Each row is a point on a landscape with many valleys, with its height.
From any point a ball rolls to the lowest of the 2 points nearest to it. It stops when none of these is lower. Distance is the straight distance between rows; heights are no part of it.
J626 (h 47.0): [0,-14,3,13,4,-6,-7,-14,9,-10,17,3,9,-7,-13,-42,7,-30,-4,-7,1]
J496 (h 65.1): [-11,23,0,10,-10,2,-8,14,-8,-11,-11,0,-2,-10,10,23,-12,20,14,12,-7]
J491 (h 70.4): [-17,32,-2,5,-4,1,-27,6,-4,-13,-25,6,-3,-4,16,24,0,13,5,-21,2]
J557 (h 49.1): [4,-2,7,1,-18,1,-17,-14,-6,-12,12,8,1,-3,-3,10,-15,-7,5,-5,-11]
J419 (h 28.8): [10,-7,14,1,-5,-2,2,-9,8,4,-3,-7,-9,-4,-8,-7,-17,-21,2,3,10]
J398 (h 35.3): [7,1,8,4,-6,-2,3,-3,7,5,3,3,-15,10,1,3,-9,8,-12,18,1]
J220 (h 72.2): [2,2,-23,3,4,-4,15,0,4,11,-13,-6,-8,-2,5,8,10,32,0,7,-3]
J522 (h 34.5): [0,-10,10,-6,-6,-11,-11,1,4,-3,-5,4,-8,2,-14,18,-14,-15,-4,-4,14]
J406 (h 43.1): [-4,-10,3,-1,-4,-6,-15,-18,1,-5,8,-5,-8,-3,-15,-5,-2,-25,-9,-9,-8]
J309 (h 55.3): [-5,16,0,8,4,-9,-12,4,-1,0,-7,3,-13,-8,3,28,-8,25,-4,4,12]
J892 (h 67.4): [-16,19,-2,-2,-14,3,-8,10,-2,-13,3,-4,2,-6,-4,16,-15,7,10,5,0]
J632 (h 62.4): [11,-1,3,0,16,10,6,3,5,4,4,3,5,12,0,-23,30,-17,-5,21,-3]
J52 (h 72.1): [-7,18,-8,0,-7,-5,-12,7,-4,-11,-24,10,-2,-6,4,31,1,8,10,-20,8]
J26 (h 54.3): [8,7,-7,-3,3,11,3,7,-5,5,-16,1,-17,7,15,22,-4,12,15,0,7]
J153 (h 49.3): [5,6,-15,5,-6,9,14,16,-11,7,-9,5,5,19,3,-9,-3,24,-8,8,-10]
J164 (h 67.0): [9,-5,5,-8,-3,-9,8,4,-2,5,-1,-3,9,-9,5,0,-14,9,-2,-14,8]
J131 (h 39.6): [1,-14,8,3,3,-8,7,4,3,-3,9,-4,15,-4,9,-17,6,-11,-7,-3,-12]
J525 (h 29.4): [-8,-6,3,-7,-2,-10,0,2,2,-10,-3,1,2,-3,2,16,6,4,3,0,-3]
J724 (h 50.0): [3,-20,2,-3,-4,-1,-5,-6,-11,1,10,0,-1,-15,-16,-21,-10,-35,4,-3,4]
J843 (h 56.8): [-1,-10,-2,3,7,-5,8,-11,19,12,2,8,6,11,6,-15,14,-3,-2,3,4]
J550 (h 16.5): [15,-5,16,-5,-4,13,9,-4,-7,12,10,-9,10,-6,-13,-8,8,-11,-5,2,4]
J673 (h 54.0): [-7,-3,-1,11,13,-3,6,4,10,-20,13,0,14,4,-10,-27,24,-15,-12,11,-2]
J390 (h 49.7): [-2,-4,4,-9,-2,-2,0,-14,10,-15,6,-15,-6,1,-5,0,-10,2,4,-16,2]
J936 (h 39.0): [-5,10,17,-5,-13,0,-24,6,3,-11,-18,-1,-7,-3,10,16,-8,2,19,2,11]
J3 (h 28.0): [20,0,12,-3,5,11,16,-5,-2,10,3,-8,-6,-5,-3,3,4,5,2,2,9]
J806 (h 57.1): [15,-13,8,13,14,-9,6,-11,-1,-2,0,-1,13,-9,-25,-37,0,-35,-2,-1,16]
J322 (h 61.8): [-5,-4,4,-6,11,4,15,-4,2,1,8,-3,-12,2,8,10,-11,7,12,-9,12]
J9 (h 64.1): [4,-5,-7,6,11,7,17,-1,3,9,16,-1,-11,0,12,-21,17,-2,-7,10,9]
J75 (h 40.6): [6,-13,3,14,6,-4,6,-18,1,-6,22,0,0,-3,-27,-27,7,-25,-9,-8,1]
J939 (h 50.1): [4,-17,1,-7,0,-8,-16,-24,-5,-8,5,-6,2,-16,-14,-11,-8,-27,6,-5,0]
J954 (h 31.3): [-11,19,-8,-1,-9,9,-10,-6,8,13,-2,9,5,5,-7,16,3,11,3,4,-8]
J582 (h 62.1): [-1,12,-17,9,-9,13,5,-3,3,19,-2,6,-5,-5,12,5,-7,19,9,-8,-5]
J179 (h 62.7): [-4,-5,0,4,7,-1,14,-6,9,17,-13,-2,-6,3,8,16,9,8,2,-8,-2]
J311 (h 30.4): [12,-15,8,1,15,-3,2,2,-2,-23,11,0,17,4,-16,-36,7,-34,5,9,1]
J902 (h 62.3): [-1,-4,-10,-5,-6,-9,0,-1,2,4,-8,-9,-9,-7,-2,8,16,-14,-14,-6,-2]
J134 (h 42.6): [-8,4,-4,14,0,6,7,14,-8,2,-8,-5,-1,20,6,-6,-3,25,-4,7,-23]
J377 (h 58.9): [5,14,-9,6,-10,0,-6,-14,4,15,1,2,-3,-13,12,10,-11,22,-1,4,-2]
J907 (h 36.6): [-6,3,-8,3,11,1,6,4,-9,1,-5,-3,2,14,12,10,-1,28,3,-2,-23]
J683 (h 42.1): [0,-19,1,-16,-2,-12,-8,0,-5,-9,-7,-3,2,-2,-10,1,7,-13,3,-5,4]
J763 (h 44.4): [5,-1,-10,8,10,-4,16,10,4,-1,13,1,15,-1,5,-22,9,-5,-15,0,-10]
J838 (h 63.4): [-9,14,-4,19,-7,4,-10,14,-13,-5,-8,13,-16,-2,15,22,-18,32,22,8,-3]
J432 (h 21.1): [-7,4,2,15,7,11,-3,-10,3,16,3,-3,-9,2,9,3,-3,32,7,14,-14]
J221 (h 68.1): [7,-5,-17,-3,3,-11,14,-2,3,7,-5,-6,0,-3,-1,3,17,8,-14,6,-2]
J205 (h 30.8): [7,1,17,-16,-5,-3,-31,0,-3,-5,-4,4,-8,-3,3,12,-15,6,12,0,10]
J250 (h 65.4): [25,-4,1,-5,11,2,5,-4,2,-5,-1,-3,11,1,1,-12,15,-24,-4,14,-3]
J109 (h 49.0): [2,-3,5,14,15,-11,10,6,6,-6,18,1,15,10,-7,-29,11,-19,-22,-5,-4]
J56 (h 28.9): [-5,1,-13,-5,9,0,10,9,-8,12,-9,-4,6,4,13,0,6,18,-12,-8,-17]
J422 (h 56.1): [7,9,-14,-3,0,4,11,4,4,1,-7,-2,23,15,4,-14,3,20,-8,11,-9]
J759 (h 61.3): [-7,26,-6,16,12,9,-16,8,-11,-4,-17,13,-20,-5,11,24,-10,29,21,-4,11]
J513 (h 64.7): [-2,25,-17,12,-6,4,-4,2,-8,12,-12,4,-9,-5,14,19,-3,28,4,-15,-14]
J933 (h 27.9): [-17,-5,-4,-3,20,-1,11,-2,6,-5,12,-11,8,-1,8,-10,11,7,-1,6,-13]
J961 (h 57.4): [-12,6,4,3,-1,12,12,16,-1,16,2,3,6,11,0,-7,7,-2,-10,12,-2]
J482 (h 16.0): [6,-1,18,-14,3,-8,-24,-8,5,-9,-5,2,-10,0,-15,14,-16,-8,9,-3,19]
J852 (h 68.9): [-25,23,-5,16,-7,-1,-25,9,-11,-2,-12,10,-8,0,17,17,-8,28,5,-17,-8]
J818 (h 55.9): [0,3,7,-7,2,-7,-12,-8,-3,-17,9,-13,-1,6,-11,10,-7,3,-7,-13,-7]
J28 (h 72.8): [5,12,-3,-13,-2,-11,-20,0,-5,-3,0,-5,3,-11,-5,17,-11,2,-5,-18,14]
J778 (h 44.1): [17,-12,12,-1,-15,1,-3,-6,-9,6,12,8,-15,-4,-11,7,-4,-6,-3,-3,10]
J43 (h 58.8): [-6,-4,-1,6,11,3,16,9,7,-4,-2,1,13,7,-3,-13,30,-14,-6,14,-3]
J810 (h 62.8): [-5,0,1,0,3,9,18,12,-3,-6,-1,-5,20,-4,-7,-3,17,0,1,20,-6]
J645 (h 7.0): [-10,9,-3,9,-2,13,-1,-1,3,26,-1,7,0,18,5,-1,-6,17,7,15,-11]
J225 (h 67.2): [3,12,-2,3,-2,1,2,7,-5,3,-13,6,4,-2,8,21,-8,20,0,-17,-7]
J361 (h 50.4): [1,-16,-1,-16,12,3,-2,-1,0,-4,4,-2,1,-3,-5,0,-1,-23,7,-5,9]
J38 (h 62.5): [1,14,0,-5,2,-2,-16,-2,-5,-17,6,5,-5,13,1,28,-11,12,-2,-12,-8]
J627 (h 50.9): [7,-5,6,-5,-20,9,2,7,-13,8,1,1,-12,-6,2,9,5,-11,-6,-5,2]
J602 (h 56.3): [7,0,1,-5,-4,9,2,0,-13,4,3,-2,-8,-1,7,10,22,-2,-3,2,-17]
J182 (h 33.9): [-3,-16,8,-1,13,-8,1,-7,10,-8,9,-8,13,-1,8,-8,16,1,0,11,-19]
J664 (h 64.5): [3,3,1,-9,1,0,11,-2,7,-2,1,-1,9,1,1,9,-22,9,13,-16,15]
J989 (h 44.0): [17,-27,15,2,-5,-3,6,1,-8,4,7,0,7,-13,-3,-23,-1,-20,-1,-4,4]
J411 (h 11.8): [-4,2,-9,-1,-5,2,6,8,-1,-3,-8,2,1,1,12,4,3,9,7,13,-6]
J756 (h 50.2): [9,-2,-4,13,1,-4,10,4,10,8,1,10,11,7,9,-28,19,2,-14,13,-3]
J105 (h 46.9): [2,2,9,-14,-8,5,-5,14,-4,-6,-21,1,-8,11,7,18,-4,-2,13,4,11]
J108 (h 69.9): [10,-18,4,-13,-1,-16,0,-5,1,12,6,0,13,-20,-9,-2,-8,-5,-6,-12,5]
J469 (h 73.3): [-4,-1,-1,-17,-4,-8,-13,-6,4,8,-3,0,10,-14,-3,8,-10,-14,1,-15,6]
J812 (h 54.8): [-3,9,0,-4,-10,2,-8,-14,4,2,11,3,-1,-8,10,6,-13,4,3,4,-6]
J572 (h 62.6): [-3,-6,-12,7,10,5,16,0,1,14,1,5,-8,13,17,-11,14,3,-2,8,-4]
J21 (h 56.7): [5,5,-6,-14,-13,-3,-4,4,-5,3,-13,-8,-9,-11,8,14,6,-10,-5,-10,7]
J301 (h 48.7): [4,8,6,7,-7,-2,-3,8,0,1,5,13,-18,-5,4,24,-14,7,-4,12,6]
J29 (h 44.7): [-16,5,-11,-5,-13,5,-6,-4,10,4,1,11,-14,8,0,7,3,-3,4,5,4]
J32 (h 40.8): [-13,9,-1,2,-6,2,-5,3,5,9,-3,-2,-1,12,-4,13,3,20,-10,0,-2]
J386 (h 52.7): [18,-14,6,22,2,-14,-1,-3,4,-8,5,4,14,-6,-19,-51,16,-27,-4,-11,13]
J543 (h 29.1): [4,3,-8,-9,-6,4,2,4,-2,-12,6,3,9,1,5,-8,2,-5,4,13,-9]
J485 (h 19.4): [4,-9,0,-2,14,-1,13,0,-5,3,0,-13,7,2,14,-11,15,15,-7,-8,-13]
J741 (h 66.6): [0,-11,-7,0,18,4,7,12,0,0,4,11,4,22,12,-14,10,6,-4,14,-9]
J545 (h 66.5): [-5,19,0,3,0,-3,-25,8,-10,-12,-2,7,-12,8,15,18,-14,21,-6,-20,-2]
J530 (h 62.9): [-9,-5,4,-9,-1,9,6,11,0,10,-1,1,11,5,-1,-16,9,-24,-3,7,7]
J836 (h 57.2): [-7,-15,3,-17,6,3,-5,2,-4,6,1,4,10,-4,-9,-13,4,-33,8,9,12]
J116 (h 60.1): [-6,-1,-12,3,-6,9,13,1,-3,9,16,1,-9,-3,-2,-10,7,-5,-4,-2,9]
J329 (h 41.6): [-3,-16,12,-6,-14,-9,0,2,9,4,0,0,-6,-4,-12,-4,-16,-13,-3,-7,18]
J92 (h 38.4): [16,-19,10,-2,5,-2,1,8,-11,-3,12,4,19,-4,-13,-30,-2,-20,-2,5,3]
J678 (h 31.4): [0,-14,4,0,6,-5,0,-16,1,-22,0,-8,4,10,-26,-19,-4,-29,6,-8,-3]
J65 (h 20.5): [-21,15,-10,7,-2,11,-9,3,2,19,-12,7,-2,4,4,12,-11,21,6,15,-14]
J859 (h 41.0): [3,-5,7,-7,-17,1,-4,-4,-1,-13,13,8,9,7,-2,-5,-7,-10,0,4,-8]
J745 (h 70.0): [-6,10,-6,-7,-4,-11,-10,1,3,-7,-14,-3,1,-8,7,16,-12,14,3,-21,7]
J4 (h 74.5): [3,9,-13,15,3,-1,18,4,-4,11,-23,-12,-7,-8,5,12,-6,33,10,11,-6]
J842 (h 58.6): [-4,2,-4,0,5,0,18,1,2,6,-14,-10,-15,0,16,15,-9,13,8,-9,9]
J549 (h 19.7): [0,-16,12,7,6,4,3,-4,-3,-19,8,-5,10,6,-21,-20,10,-35,2,-1,-9]
J208 (h 30.3): [9,-6,7,2,1,4,2,-13,5,0,15,-4,0,-2,-19,-10,10,-19,-10,2,-1]
J694 (h 36.3): [20,-1,8,-6,2,0,3,-12,-8,-1,7,-7,-16,-11,-1,12,-10,-5,4,-5,12]
J711 (h 8.2): [8,-5,11,-1,-1,-3,8,-1,9,-1,7,1,-7,1,-5,-4,-6,-14,-2,20,14]
J758 (h 54.5): [-18,-6,-5,-1,-17,9,9,3,5,1,11,8,-4,3,1,0,-3,-7,2,-2,9]
J719 (h 41.5): [4,-8,5,-8,8,-2,-1,-21,12,-17,10,-12,9,1,-16,-15,-10,-12,0,-8,0]
J126 (h 51.0): [-18,8,-6,-1,1,7,6,5,9,21,-1,-1,-7,10,1,-4,6,3,-18,-3,1]
J732 (h 71.2): [-5,12,0,-6,-14,5,2,8,-1,-13,4,-5,6,-2,-18,2,-3,4,-6,8,6]
J826 (h 58.7): [-5,18,-8,2,11,-3,-12,4,-3,2,-16,-1,-10,-7,9,29,2,30,16,8,9]

For each start below, name the point where the ball stops.
J852 | J549
J225 | J411
J892 | J711
J220 | J550
J843 | J485
J9 | J645
J741 | J485
